Each row is a point on a tangle of strands that fork, close into loops and nearly touch. The rows are in no order.
Two points are linked if the straight distance between their rows is under 134. Some points are linked to none.
K602: [ 50 -14  27   6  -3  -1 -35   5   7 -10  12 -14   1   8   5 -13 -19  39
  18 -12  26 -47 -30  12 -10  19  18  10  15  38   6 -12  -6  -7 -19  50
  13  21  -8   3  26  33  -8  -4  19  19  19 -16]
K273: [ -3 -12   1  18  -5  11 -22 -46 -13  20 -36  26   7 -29   7  12  -9   5
  29  14  29   3  13 -23  28 -20 -14  10 -14 -22   4  49  24  19  19 -31
  -6   3  14 -19 -25  -5  16 -10 -10  -2  25  47]
K922: [-40  19  17 -11  22  14  -5 -14 -31  16 -25  -5   3 -12  -5  12  37 -33
  -1  54 -20  -2  20 -13  37  -1  25  14  -9 -40 -17 -18  10 -15  43 -14
 -15  10  -4 -19 -27  11 -10   1  -3  26   8  31]
K786: [ 31  13 -13  32 -14  26   8 -19  17 -33  10  24  37 -12  25   9 -30  14
  14  -5   2  24  23  15  26   6  -9 -18   3  27  35  43  11  -2  -2 -15
 -19 -17  29  16  -2   9   3   1 -15  -7 -12  -1]
K805: [ 10 -17   0   2  18  -5   9  22 -40  -5 -20  -1  34 -51 -33  19 -22  18
  39  31  37 -33   6  15  68 -31  27  28  10  -7 -22 -20 -33 -18  40  22
   2  29  25  -2 -23  27  -1 -28 -14   4  19  32]
K314: [ 43 -17 -26  -6 -18   4   8   4  55  14  -9  11  43  -7 -30 -66   5 -24
 -16 -12 -43  27  -5 -32  24  26  -1  23 -35   2  14  -3 -11  23  -4 -17
  -7 -31  22   4  16 -17  25  28  26  34 -25 -39]
K416: [-20  -7  -1 -13 -32 -21 -10 -51  -1   4 -16  28 -22 -19   5  -6   7  24
  15  14  21  35  47 -25  10 -18 -23 -12 -19 -37   7  37  28  36  20 -25
  26 -17  29 -17 -39 -23  11 -20 -14 -15   0  36]
K129: [-19   9  28 -37  -3  -7  -4  31 -41   0   7 -14  14   0   1 -27   8  27
  18  47 -11 -23  36  23  17   7  12 -12  39  -9  -8 -25 -19  -3  29  10
  51   6  18   2 -47  36 -46   4 -19 -10 -15 -16]
K970: [  5 -31 -48  40  14   1  23  19 -14 -24   7  -3  34   5  -4  32 -23  37
  19 -10  33 -19   4  11  22  -8   3 -11  19  25 -15   2 -31 -41 -33  28
   9   1  13  25   9  23  23 -22   3 -37  -1 -22]
K354: [-17  10  42  -6  24  -4   8   5 -66 -14  26  -3 -45 -32 -19  33  21  -1
  10   4  -5 -38  -8  37  -5  -1  26 -18  -6   5  -5 -35  14   2  23   5
 -14   8   6 -12 -26  20 -24 -16 -16   4   9  39]
K933: [ 11  -7 -35  10 -16  12  -8  21  44 -19  47   2   0  35   8 -17  -6  -2
 -26 -44   9  31 -16  14 -57  -3   8   8  15  22  -3 -16 -33  -6 -37   2
 -20 -18  -9 -12  65  -3   8  14  15 -20  -3 -25]
K976: [  9 -37  -4  22  16 -26  -3   5  -2 -27  -7  -2  22 -30  14  19  17  41
  31  -8  36 -67 -22  -6  24   6  15 -10  -7  13 -21  -6 -19  44   7  19
  12 -13  12  20  -6  17  20 -18  10   1  19  15]
K77: [ -8 -11 -28  11  24  21  35  34  -8  21   3 -31   2  21 -21  12  27 -45
  -4  -4 -24 -19   0 -10  18 -30 -14  28 -23  -8 -19  -7   9 -27  -6   3
 -24   5  -6  21  21   9   1  12  -4  25  -8 -10]
K67: [-15  11   4 -13  21   7   4  31  -6  -1  49   4 -22  10  -3 -16  -1 -37
  -8   2 -23  33   4  33 -53  12  -1 -17  28  19 -15 -24  24 -32  -4 -14
  -7  26 -19  -8  -5  16 -21  31 -10   6  26 -21]
K551: [-11   4  10  -3  69  20  -2  -6  -9  23 -31 -14  31 -14 -23 -11   7 -12
 -39 -14 -31 -10 -35  19  -1  11   2  17   4 -24 -14  -6  10 -11  -3 -36
 -35  21 -52 -18   1  -2 -34  34  -5  28  33  28]
K459: [ 16  25  15 -46 -36 -19  -4  -5  29 -37  18   9 -17   1  28   6 -47  -6
   5  -3   8  35  -1 -11 -38  25  16 -23  30  -7   7 -12 -13  40  12  10
  36 -50  18  12  18 -24   1   7  14 -24 -27 -47]
K158: [-12 -15  12  26  39   6  -1  32  -1  -2 -22 -32  13 -21 -32   3   7 -13
 -30  -6 -22 -46 -26 -25  20   3  15  38  -5  -4  -9 -29 -29 -16  15   8
  -9  20 -17  32  13  21 -19   9  38  40  29  19]
K566: [-21 -14 -26  28  -2  14   2  16  17  33 -31  -7  22  31  14 -42  30 -27
 -37  18 -44  16  22 -22  22  11 -10  30 -12  -4   3   1 -26  -7 -16 -15
 -19  -7  -9  -7  18   0  14  31   1  11 -29 -45]
K759: [  0  20  -2  12  17  28   0 -13 -44  13  -2   7  -8 -23  -2  46  17 -23
 -15 -19  -5  -1 -23  32  -9 -51 -22  -4 -14  16   0   6  53 -10  -8 -50
 -39  28 -33  -9  -4 -29 -17  -6 -37   8  15  38]
K368: [  8   3 -38 -27  48   3   7  -5   1  51  -6   8  13  -9   0   8  23 -28
   0 -45   4  -4 -15 -16  45 -63 -13  28  -5 -16 -17  15  56  12 -16 -31
 -20  22   1  17   5 -31  -4  16 -27  42  15  21]
K530: [  2  32 -15 -11 -47   8   0 -24  -7 -24  14  31 -46  10  20   4 -12   3
 -13 -13  27  49  -7   4 -76  -6 -22  15 -10  -1  18  58   1  27   0  -7
   9  14 -21   4  14 -45   1  -9  -9 -24  10  19]
K295: [-44  19   6  -2  17  22   3  14  -7  53 -30 -18  -1  47  34 -12  33 -40
 -33   8 -36  27  26 -19  12   9 -22  17  -6  -2 -22  -1  10 -17 -12 -18
 -13  11 -41 -17  -2 -28 -13  41 -11  -1  12 -31]
K384: [-15   7 -20 -11  53  39  14  -9 -38  44 -16 -14  -3 -27  -5  13   3 -25
 -19 -50 -20 -16 -40  17  19 -62  -3  21   0  -3   1  -4  74   1 -10 -35
 -59  23 -24   1  12 -14 -37   7 -16  31  21  25]
K990: [  4   9 -40  -4 -41  27 -11 -15  16 -17  21  25 -23  15  26 -18  -9  19
 -29 -30  12  57  -1   7 -67  -3 -21  21   7  26  22  33   1  21 -34  -4
 -15 -13 -14 -10  55 -25  -7   3  -3 -26   8 -10]
K336: [-21  14  28 -16  11  -5  13  52 -42  -9  17 -13 -16 -14 -20   8  28  -7
  -4  20 -32 -31  13  20 -10   2  17  -2  26   2 -12 -44 -34 -21  25   3
  28  -1  11  13 -29  41 -32   6  -7   3   4  18]
K504: [  6 -25 -29  23  11   2  21  42 -19  -3 -21 -18  46 -18 -31  32  -3  44
  33  19  33 -41   6  -4  59 -13   2  15  28   5 -28 -10 -48 -26  10  26
  25  -1  22   7  -7  30   8 -19   6 -18   0 -15]
K491: [-13   5 -25 -11  44   3  25  18 -20  33 -22 -16  20  19 -13  23  45 -29
   1 -13  -4  -4  11  -5  46 -34 -26  -6 -18 -15 -29  13  19 -22 -26 -35
 -10  23 -15  -8  -6 -31 -10   9 -32   4   8  17]
K323: [-12  12  -4 -26  -5   4   4 -25  30 -10  20  48 -22  -3  18 -10 -10 -10
 -10  11   8  60  30 -17 -32  48   8  -2  23 -13  -3   8  24 -15   5 -13
  28  -8 -22  30 -11 -20  16  15   7   2  30  -4]
K526: [ 56 -28   7   2   3 -42  -9  -8   9   7   1  10  30 -34  -9 -16 -35  54
  45  -2  30 -35   4  17  30 -13  18 -10   4  28   9  15  10  35  -2  -5
  35  -9  23 -19 -39  13   9 -24 -23 -13  -8  16]
K952: [ -9 -18 -23 -14  -2 -43  -2  -2   7  19 -19  -4 -17  -1   0 -18   6   7
  21  26  16  27  32 -30  19 -23 -11   0  -6 -12   5  41  13  -1   0  -7
  41   0  40 -35 -12  -6  10 -33   9  -2  -7  -2]
K154: [ 39  25  -2  -4 -24   2 -25   6  22 -57  31  -7 -24  39   7   8   6 -20
  -2  -7  36 -30 -42  19 -64  -9  31   5   4  -1   2 -24 -38   7  10   5
  -9   1 -11   9  40  21 -22  -1   8   4  -1   8]
K717: [  2  -2 -28  42  23  -1 -23 -15  11  13   2  29 -29  22  12  13 -18   6
 -31 -22  38  43 -18  20 -30 -20 -12  13  17  26  -4  22  -1 -37 -44 -20
 -20  54 -29  -5  29 -13  -7 -13   0  -3  18   2]
K612: [ 20 -13  -7   8  -5 -19  15  -6   8 -12   7   4  27   2  25   4 -25  44
  41  -8  58 -20  -1  12  30  23  -1 -41   1  33   5  24  -4 -18 -31  25
  26   5   3  22 -16  -9  21 -28  -8 -47  -8 -12]
K398: [-11 -14  -8   2  23  -7  12   6 -33  11 -24 -11  26 -53 -34   2 -17   1
  18  11   4  -5  14  19  52 -36   5  -7 -11  -8 -13  15  -5  13  21   1
   2  25  21 -28 -37  30  -5 -17 -26  -9  14  35]
K404: [ 28  -5  11  15   8 -32 -32  13 -19  13  10  11 -29  12 -18   0 -17  32
   9 -13  31 -33 -36  43 -47  -4   4   4  23  33  -2  -6 -33  -9 -39  38
  15  31  -1 -29  14  29 -13 -22   5  10  14   2]
K52: [ 28  33  32   8 -49  -7 -30 -36 -10  -7  13  12 -22   2  12  43 -25 -20
   9  13  -6  20  10   8 -16 -16 -19 -11   2  -1  30  35  17  21  35 -10
 -16   2  15  -3  -3 -14  -5  -7 -19   2 -11  21]
K182: [ 15  -7  -1  -8 -18 -28 -14  51   0   0  10 -18 -29   3 -26  -6   9  31
   0 -20 -10 -17 -10   3 -47 -15 -10   4  12  19 -10  -6 -48   6 -37  47
  44  -4  20 -36  32  27   8 -13  17  -2  12  -6]
K871: [ -4 -28 -39  33  28  11  40  41   4  14   2 -25  24   7 -24   9   2   0
  -5 -29 -27 -10 -15 -10  35 -19 -17   8 -14   0 -26 -30 -18 -10 -27  20
   0 -12   6  34  22  27  21  25   9   4 -18 -57]
K199: [-26   7 -24  35  47   7  -3  18 -12   8  -5   4  -9  27   4  42  -9 -22
 -16  13  41   7 -11  22 -30 -28  10  16  26   7 -21   1  -5 -63 -14 -26
 -29  55 -43 -10   9 -11 -10 -17  -2  -9  23  17]
K633: [  6 -36 -16  46  13 -11   6   9   4 -25 -10  -3  29 -34  -5   6  -7  45
 -30 -39 -18 -36 -37  -3   4   2  13   4  -1  25   0  -4 -40  44 -12  32
 -12  -7 -12  29  16  13  13  -9  13  18  14   7]
K198: [ 12   3   4  -9 -15 -48 -14   5  31  10 -18 -26  38  19  12  -2   5  32
  25  29   9 -27  25 -24  39  19  -7 -23  23   4   1   0 -12   3  14  -4
  35 -42  36 -13 -15 -10 -10  -9   4 -15 -36 -34]
K788: [ 30  49  28 -36 -47  -9 -27 -21  11 -19  22  16 -23  38  33  45 -28 -31
   6  13  18  15  -8   4 -37  -7   2 -16  24 -16  14   6 -24  32  23  10
   5 -10   7   0  15 -31 -19   8  -4 -10 -31 -21]
K476: [ 21 -11   6   0   7 -40 -18  27  31  10   4 -19  -5  12  16   2 -10  37
   0 -16  14  -3 -10  -8 -20  13   3  13  16  11 -11   3 -32   3 -30  22
  31 -26  16 -40  50   2  15   6  21 -21  -6 -32]
K352: [ -1  -4  -8 -20 -36 -27  20  -2  22 -23  10 -22  -2  15   7 -14  -3  11
  29 -19  31   3   0  -8   0  14  -5 -62 -24  10  -6  10 -10   2 -34  42
  41 -18   8   6  -1  -4  28 -35   6 -49  -9 -22]
K632: [-12  -4  23 -10  10 -13   3 -24 -20  -2   6  34 -37   5  17  13  12   6
  21  23  42   9  11  12  -1  12  -5 -24 -13  -8 -11  13   6 -21   4   2
  19  38 -15   8 -44 -14  18  -8 -22 -23  11  35]
K183: [ 33  22 -18 -11 -11  14  -5 -33  51 -12 -11  57  13 -25  11   4 -29  23
  12  -8   4  58  40  -9  -7  53 -22  -4  31   3  19  13  22  -1 -13 -36
  23 -47   2  13 -13 -41  11   7  -9  -1  16   4]
K179: [ 19  -5  36  11 -33   7 -13 -38 -22   6 -29   4 -13 -41 -14   7 -11   8
  -6  -6 -24 -22  -4  11 -27  21 -13  -4 -17  -3   5 -14  10  56  15   8
  -6 -20 -24  13 -21  12  -7   9 -32  -4  11  18]
K964: [ 28  30   1 -17 -16  -6   0  40  47  -1  27 -24  -2  60  14  10 -17  -7
  29 -18  21   2   1   6 -34   6   3 -11  18  -5 -13  -6 -34 -13 -16  16
  34 -39  16 -14  34  15  19  19  13 -25 -18 -39]
K121: [ 23  -6  12 -41 -33 -30   1 -18  20 -24   5  -1 -10 -28 -11 -15   2  18
   9  -6   8  -7   3 -10   0  21   9 -43 -23   3  -7 -17  -9  49   0  30
  43 -27   8  10 -14  -2  16 -22  -6 -24  -3   4]
K855: [  9  -2  -5   4   6  37   5 -19  16  -3  19   4 -29 -17  15  -8  10 -36
   4 -18   8  21  -9  -6   8 -30   0  16 -31   3   7   1  64   9  12  -8
 -32  25  -4  29  21  16  -3  13  -6  41  17   8]
K940: [-21   6  -3  12  29  29  -9  25 -48  -2  -2 -11   9   5 -31  -4  18   3
 -36  -6 -33 -17 -18  40 -43 -15   3  15  22   9   5 -18 -21 -33 -28  -1
 -29  28 -24 -43   5  37 -36   5 -12   7  25  20]
K350: [-30   0 -13 -17  10   9  18   7 -75  14   3 -19 -20 -13 -33  29  38 -37
  -3  11 -17 -27 -16  20 -11 -63  -3   8 -15  -1   3   4  43 -26  -1 -23
 -29  11   3 -35  -8 -16  -9 -37 -13   3   3  54]
K152: [ 12  24  -3  -2 -14 -11 -13  -3  49  14   2  -7  60  36  28  -4 -18  55
  19  14   2   7  44  -9  46  42   6 -14  50  21  27  23 -13 -34 -12  -3
  18 -45  16 -12  -5 -26  -1  -9  14 -25 -42 -38]
K445: [ -6   4  23  -8  -3 -37   3  -9  21   0  28   1 -28  16  12  26   2  21
  61  21  51   5  36  14  44 -19  -4 -54  -6 -33   6  23   6 -23  49  -6
  14  10  45  -9 -50  -8   5 -22 -12  -9 -31  24]
K140: [ -4 -25   6  39  24   7 -14   6  11   5 -16 -34   8  20 -13  -1   7   4
 -48 -20 -23 -39 -34 -13  -2 -11  -6  41  -6 -13   6 -19 -28 -11 -18   5
 -41  19 -31   9  54   7  -8  10  28  25  -1   9]
K419: [-36  31  12  -8 -17  15   1 -27  26  15  -2  35  -5 -15  11   5 -10 -21
  -2  24 -25  69  48 -37  16  43  -1  -8   6  -6   9  12  29  -7  39  11
  17  -1 -20  36 -29 -25  11  17   3   4   4 -22]
K54: [  7 -18 -11  12  -4  -6  29  19   4  12 -22 -33  34 -12 -28 -28  14  -9
  -4  -7 -35 -13   5 -10  53  17 -16 -21 -43  16 -14 -13 -14   6 -18  22
   6  -6  15  11  -8  16   4  13   3   0 -24 -37]
K274: [ 26 -12  -2  24 -14  35  15   8  45  -2  33  -4  41  13  12 -26 -36  10
   2 -44 -22  27 -23   2  20  32   6  -8   0  15  21  -9 -13 -32 -42  17
 -23 -18   5  14  43   2  39  26  36 -16 -23 -58]
K3: [ -8  10   0  -3  -9  26  14  16  36 -28  23  -4 -29  12  40  -4  17 -43
  13  -2  -2  24   4  -9 -15  -5  12  -3 -24 -13   8  -3  24   7  20  -3
 -15 -15   8  28  25  19  22  15  -6  18 -10 -22]
K862: [-29   7   8 -11   7 -14 -18   1 -57  15 -11   0 -21   2 -13   1   0   2
 -14  18 -17  -5  -4  16 -41 -15 -17  -6  18  -3   0  18  -4  -6 -25   4
   5  29  -1 -46 -12  16 -19  -6 -17 -14  16  16]
K490: [ 20 -36 -14 -22 -10  22   7  35  47  19  19  -4  11  10  -8 -75  20 -28
 -18 -23 -48  20 -21   1  -9  34 -16  12 -28  -8   2 -17  -9  16  -5  -9
 -24  -1 -13  -5  19 -14  19  46  22  22  -5 -47]
K897: [-23   4  -1 -20 -14 -13 -24 -18 -40  25  -5  16 -58  -5   9  -6   3 -15
  -6  20   5  25   0  -2 -39 -40  -9  18   4 -17   7  34  35   5   0  -8
   7  27   7 -15   0  -6   3 -23  -4  13  17  29]
K25: [-26   7  -9   4 -21   7 -37 -47  -5  36 -30  38 -50 -22  26  28  -1 -16
  10  11  22  25  -7 -16 -23 -31 -11  23   9 -34   7  41  45  16  31 -50
 -14   5 -11  -4  -8 -34  17 -27   1  12  18  55]
K296: [ -8   9 -10  33   0  15  11  -5  21  -2 -13   0  59  -9   1  30 -23  -9
  26  21  -9  21  34 -23  65   2  -3  -7  -3  11  32  41  -4 -10  22   4
 -29 -12  29  24 -16  -8   9  -6  -5   3 -22 -13]
K462: [ -6  16   6  11  62  21 -11   4 -15 -10 -10 -13  15  20 -13  18  10 -16
 -32   5  -3 -28 -25  34 -31 -11  12   7  28  -4  -5 -36  16 -42 -11 -38
 -36  33 -55 -23   8   8 -43   6  -6  14  22  30]
K900: [ 30  24  11 -15 -27 -15 -20 -31  22 -12   0  39  -9 -29  36  12 -34  24
  12  12  14  26  10   6 -33  42   1  -8  46   6  10 -10  19  40  17 -25
  24 -49   8  26  -5  -8  -5   7  -8 -11  -7 -22]
K796: [  3  25  -9 -23  -7   6  -3 -12 -25   2  30  11 -66   6 -11 -10  21 -28
 -12 -21  16  10 -33  26 -65 -49  -7  12 -19  14   5  13  50   2 -12  -4
 -13  46 -23 -23  22  -8 -23 -16 -16  21  21  38]
K942: [-30  25  18 -10  40  35   5 -19 -28  30 -47  -3  30 -37 -22 -10  22 -30
 -19  10 -40 -11 -14  -2  21   3  16  17 -43 -36 -10   7  25  13  38 -41
 -28   1 -27 -18 -31   3 -26  25  -7  26  17  50]
K42: [ 20   5  29  33 -22  18 -25 -32 -12  20 -25  -3   3 -14  10  34 -17  -6
 -13   0 -20  -3 -12   5  -6  -2 -38   7  -7   9  28  12  10  18   8 -11
 -46   3 -12   8  13  -5  -3  15 -24   1  -5   5]
K693: [  8  -4 -19  10 -20  35  18  35  39 -51  20  -1  -8  30  29 -36  -5 -36
 -10 -22   1   5 -18   5 -43   9   9  -1  -8  -1  18 -15 -29  -1  -4  -6
 -21 -25   1  23  39  14  30  10   6   0 -24 -36]
K27: [ -1   0  47  -1 -58   7  -5 -50 -34  -6  -9  10  -8   0   5  17   3   9
 -10  35 -14 -23  11 -11 -14  37 -15 -10  -8 -23   9 -26   6  28  25  22
   5  -8 -22  48 -32 -10   3  11 -21 -24 -12   2]
K202: [ 11 -34 -11   1 -41  28  15  68  39 -12  27 -27   4  13  -8 -58   1   3
 -12 -46 -38   4 -24  -4 -20  30   7   7  -4   9  -8 -43 -61 -15 -29  24
  15 -32   0  -3  31  10  44  15  53 -11  -5 -52]
K478: [ -8  31  17 -11  -7 -19 -10 -13 -15 -10  35  46 -46  31  24  13 -18  -8
   0   7  40  22  -3  33 -55  19   7 -29  11  17 -19 -11  11 -22 -17  -6
  23  34 -24  23 -27 -11  -5   0 -19 -28  10   1]
K14: [-42 -23   1 -25  21  19 -16 -28 -80  32 -41   8 -48 -31 -21  15   9 -22
   9   6  10 -22 -24   7   2 -42  -2   0 -10 -17  -7 -11  50 -22  -2 -17
 -32  21 -11 -37 -16 -13  -6 -47  -6  -4  35  55]
K795: [  3  -1 -11  17  40  12 -14   6  16   8 -20   7  45 -17  21  -2  -1   4
 -10  15  -5  11   4   0  14  13   7  10  27  -1  -1   8  -8  -2   0 -13
  -8  -4  -3  -9   1  27  -3  28 -13   5  12 -11]
K62: [  7  -9  -3   5  -4 -43   8  13  -2  23 -33 -48  30  -7 -44  -5  16   7
   4  25 -26 -31  26  -8  63   2 -20 -23 -10   8 -12 -25 -31  -6  18  -6
  28 -20  39 -15 -28  17 -28  -4   0   0 -25 -16]
K610: [-52 -15   1   3 -20  -1  -5 -24 -27  14 -37 -13 -23 -15   7 -14  29 -13
 -28  25 -16  -7   5 -52  -2  10 -17  24 -22   1  -7  -3  16  28   7  15
   1   4 -22  17   3  -5   6  -7  10  -6  23   0]
K18: [  8   7  -5  14 -10   1  30   4  45 -27 -18 -10  55  -6   4  -4 -19   7
  25  -9   1 -19 -10 -36  45  23   5  -9 -38  17  16  -2 -14  14  -4  11
  -1 -54  43  28  10 -10  31 -11  36  -2 -43 -40]
K861: [ 11 -21 -20  28  14 -17  12   1   4 -21 -25  -2  76 -49 -18  -7 -35  66
  22  -5   9 -18   8 -15  61 -16  18  -1  -7  25   5  20  -3  29  10   6
  23 -13  46 -21 -36  14   1 -14  -1 -12 -12  -4]
K995: [ 36  13  35 -20  -8  13 -26 -12   9 -38  16   5 -20  34  -3 -22  14 -19
 -20  17  -8 -36 -16  13 -49  14  18  11  13 -15  10 -35  -6   2  12  -7
  -9   3 -20   4   9  31 -15  14  -2  33   1  21]
K553: [ -6 -31 -46  11   5 -32  29  10  16 -32 -17 -11  18 -31 -11 -23  -8  56
  15  -1  20  -3  19 -23  23 -15  -9  -6 -18  13  10  41   2  15 -19   5
  36 -31  55 -39  -9   2  17 -44  18 -13 -11   3]
K255: [-24   2  33 -16 -24 -19 -18  -7 -41 -17  31  10 -20  -7   8   7  -3  24
  16  56   2 -11  38   7   9 -14  20 -11  34 -15  -1  -3  -9  -1  40  16
  32  13  43  12 -42  19 -10 -14   0  -7 -16  18]
K554: [-15   6  44  -8  -8  12  -2 -45 -58   3   5  16 -54 -45 -28  24  14  15
 -13   0 -23 -26   0  31 -20  -2  14 -21 -26 -14  -5 -42  35  41  22  -4
 -15 -16 -22  -9 -41   4  -3  -6 -23  -3  15  63]
K114: [ 43 -33 -38  12   7  23   6 -14  51 -11   6  28  47  -6  -4 -31 -19  10
 -15 -48 -26  33 -21 -33  21 -12  -1  37 -21   1  19  -8  17  26 -25  -5
 -35 -23  14  13  38 -16  24  32  25  40 -14 -35]
K972: [  4 -15  21 -34  -5  20   2  15   5   1  33  -8 -18  16 -14 -48  10 -28
 -30 -19 -46  22 -19  20 -50  40 -22  -4  -2   2   2 -25   8  11  -8  -1
 -22  16 -35 -13   3  -8 -13  48   5   8  23 -23]
K899: [-18 -16  29 -25  -7 -32  -2 -25 -55  12   9  41 -30  -4   8  -2 -11  37
  23  54  44   1  18  21  -5  -2  16  -6  29 -22   5  10 -16  -4  26   0
  32  35   7   5 -70  -6  -5 -33 -12 -26 -20  41]
K448: [-11  13  32   7  -3  -7   8  24   2 -15  10 -32   6  24  36   3  13   5
   9  16   4 -33  -8  -1 -11  26  10   5  -5  -9   3  28 -26   9  29  13
   8  -8   4  13   1  11   8  15   4  -9  -4   6]
K560: [-47  29  -2   7  -3   6   7 -24  19  17 -32  13  42 -17  -9  18   5 -21
  13  47   3  45  52 -39  63  34  11 -15  -5  -1  -1  13   2  -8  49   9
  -5   4  -5  21 -42 -19   0  -5  -2  -4 -12 -22]
K238: [-33  21   9 -11  -1 -20  11   2  18 -12  10  36 -26  31  46  21 -25  10
  49  24  46  46  48   7  23  12   0 -39  35 -17  22  39   3 -28  21  -2
  34  11  22   0 -55 -26   8 -32   7 -19 -30  -5]
K287: [  8 -11  43   3  26  12  -8 -19  -4 -23 -14 -15 -22  -5 -31 -11  19 -18
 -32   4 -13 -50 -20  -6 -13  20  18  10 -12 -11   8 -56   7   2  13   1
 -23  12 -39  17   3  18 -20   1  13  35  23  35]
K840: [-10   3   2  -5   5 -20   5   4   5   9  -8 -17  31  -7 -13  14  -6   6
  38  33  24   5  42  15  64 -23  -1 -29  12 -19   2  22  -2 -20  65  -8
   5  12  28 -23 -56  11 -25 -21 -31  -3 -22  19]
K178: [-37  23  37  -7  10  14  17  15 -65   9 -20 -32 -14  38 -16  11  44 -35
  -9  35 -44 -29   9   1  12  10   7  17  -6 -32   0 -11  -6 -33  26  -8
  -4  -3  -4 -37 -19   4 -28   8  12  17 -12   8]
K382: [ 16 -11 -12 -16 -48   8  10  22  41   2  16 -32  15  15  -7 -42 -14  -3
  -6 -21 -33  29  -8 -24   1  16  -3  -5 -14  17  18  -9 -26 -12 -35  30
   9 -35  21  -9  43 -12  34   5  31 -23 -31 -59]
K235: [ -7 -12 -40  -1  20 -12  18 -13  21  -3 -15  14  17 -27   3 -32  18  16
  -9 -12  18  19   1 -40   4  14   2  28 -29  -2  -5  50  15  35 -18  -6
  13 -15  -1   2  17 -19  18   2  15   6  24  18]
K857: [ -8 -10 -38  19   1 -39  -9   5   1  -2  15  13 -50   2   4  22 -19 -12
 -21  -4  33  21 -11   2 -45 -14   3  19  19  38   0  13  -7 -15 -22  -5
 -12   3   8  17  44 -22   9 -40  17 -11  12  -1]
K845: [ 29 -33 -33  17  26  19  18   2  30  10  14   3  56  10  -4 -19 -14  16
 -12 -46 -38  29 -18 -18  50   3  -6   9 -21  -3  -9 -25   3 -19 -38  12
 -17   2   8  20  26   2  29  47  24  12 -20 -67]
K518: [-25   8  34 -13 -39 -11 -10 -33 -12   1  -8  -1 -16  22   5  -2  16 -21
 -16  45 -22   2  21 -43  13  21  -9  -1 -23 -32   0  -8   5  23  21  13
  14 -11  10  18 -11 -11   6  10  15   1 -20  -8]
K691: [ 18 -19  19  -7  -1 -26  -2  12   2 -30   4  -5 -23 -27  -7  15  24   0
  14 -11   2 -54 -16   8  -3   7  18 -30  -9  14 -22 -52 -19  35  -2  30
   8 -20   1  26   5  26  11 -20 -11   7  10  14]
K288: [ 22   9  -1  23 -14  16   1   9  43  10  23  -5  60  49  25  -4 -11  33
   2 -13 -11   3  23   4  27  27  13   5  23   9  21  22 -43 -41 -29  14
  -9 -35  14  -5  38   2  20  16  17 -19 -50 -27]
K359: [  4 -15  -9 -19   1  21  11   4  -4  -9  20 -19 -46  -2 -21 -25  29 -31
 -15 -31  -4 -14 -26   3 -35 -34   2  18 -20  12  -6 -13  41  12 -18  26
 -18  30 -24   7  40  14 -12  -8   2  38  25  14]
K293: [ 17 -27  -2  28  27   5  -8 -11  33  -1 -11 -13  13 -31 -17 -19 -14  20
 -46 -47 -17 -10 -48  -9 -14   5  -4  23  -7  -3   3 -12   0  46  -6   4
 -31  10 -35  21  39   1  -5  23  26  30  18   4]
K277: [-37  38  34 -24  12  -1  23  10 -37  20  -4 -13 -12  60  14  18  29 -41
 -11  21 -33  11  42  -3  10   8 -12 -22  -2 -24 -22  -9  22 -22  -1 -13
  18   8 -18 -25 -36 -29 -29  23 -15  -6  -8 -14]
K653: [ 16  44  -3 -15 -11 -20 -12  26  36 -15  50   3 -36  66  15  18 -28 -27
  16 -19  54   1 -24  28 -68   9  23  -7  10   6 -22 -10 -29 -22  -7   9
  20   0  -9  -1  28  -7   1   9  12 -19   5  -7]

A tip is a point with one link. Name the tips that can be reached along the links from each point below, in the order of the rows.
K398 -> K602, K238
K933 -> K566, K530, K526, K857
K788 -> K786, K478, K610
K314 -> K67, K202, K14

A piece is two or more points that can be reached from each other along the links. Count, over all rows, the pieces, the separate loops (a circle has one, a figure eight two, a Y none), the forks (points with three links) and the tips (points with one).
pieces -> 4
loops -> 1
forks -> 6
tips -> 12
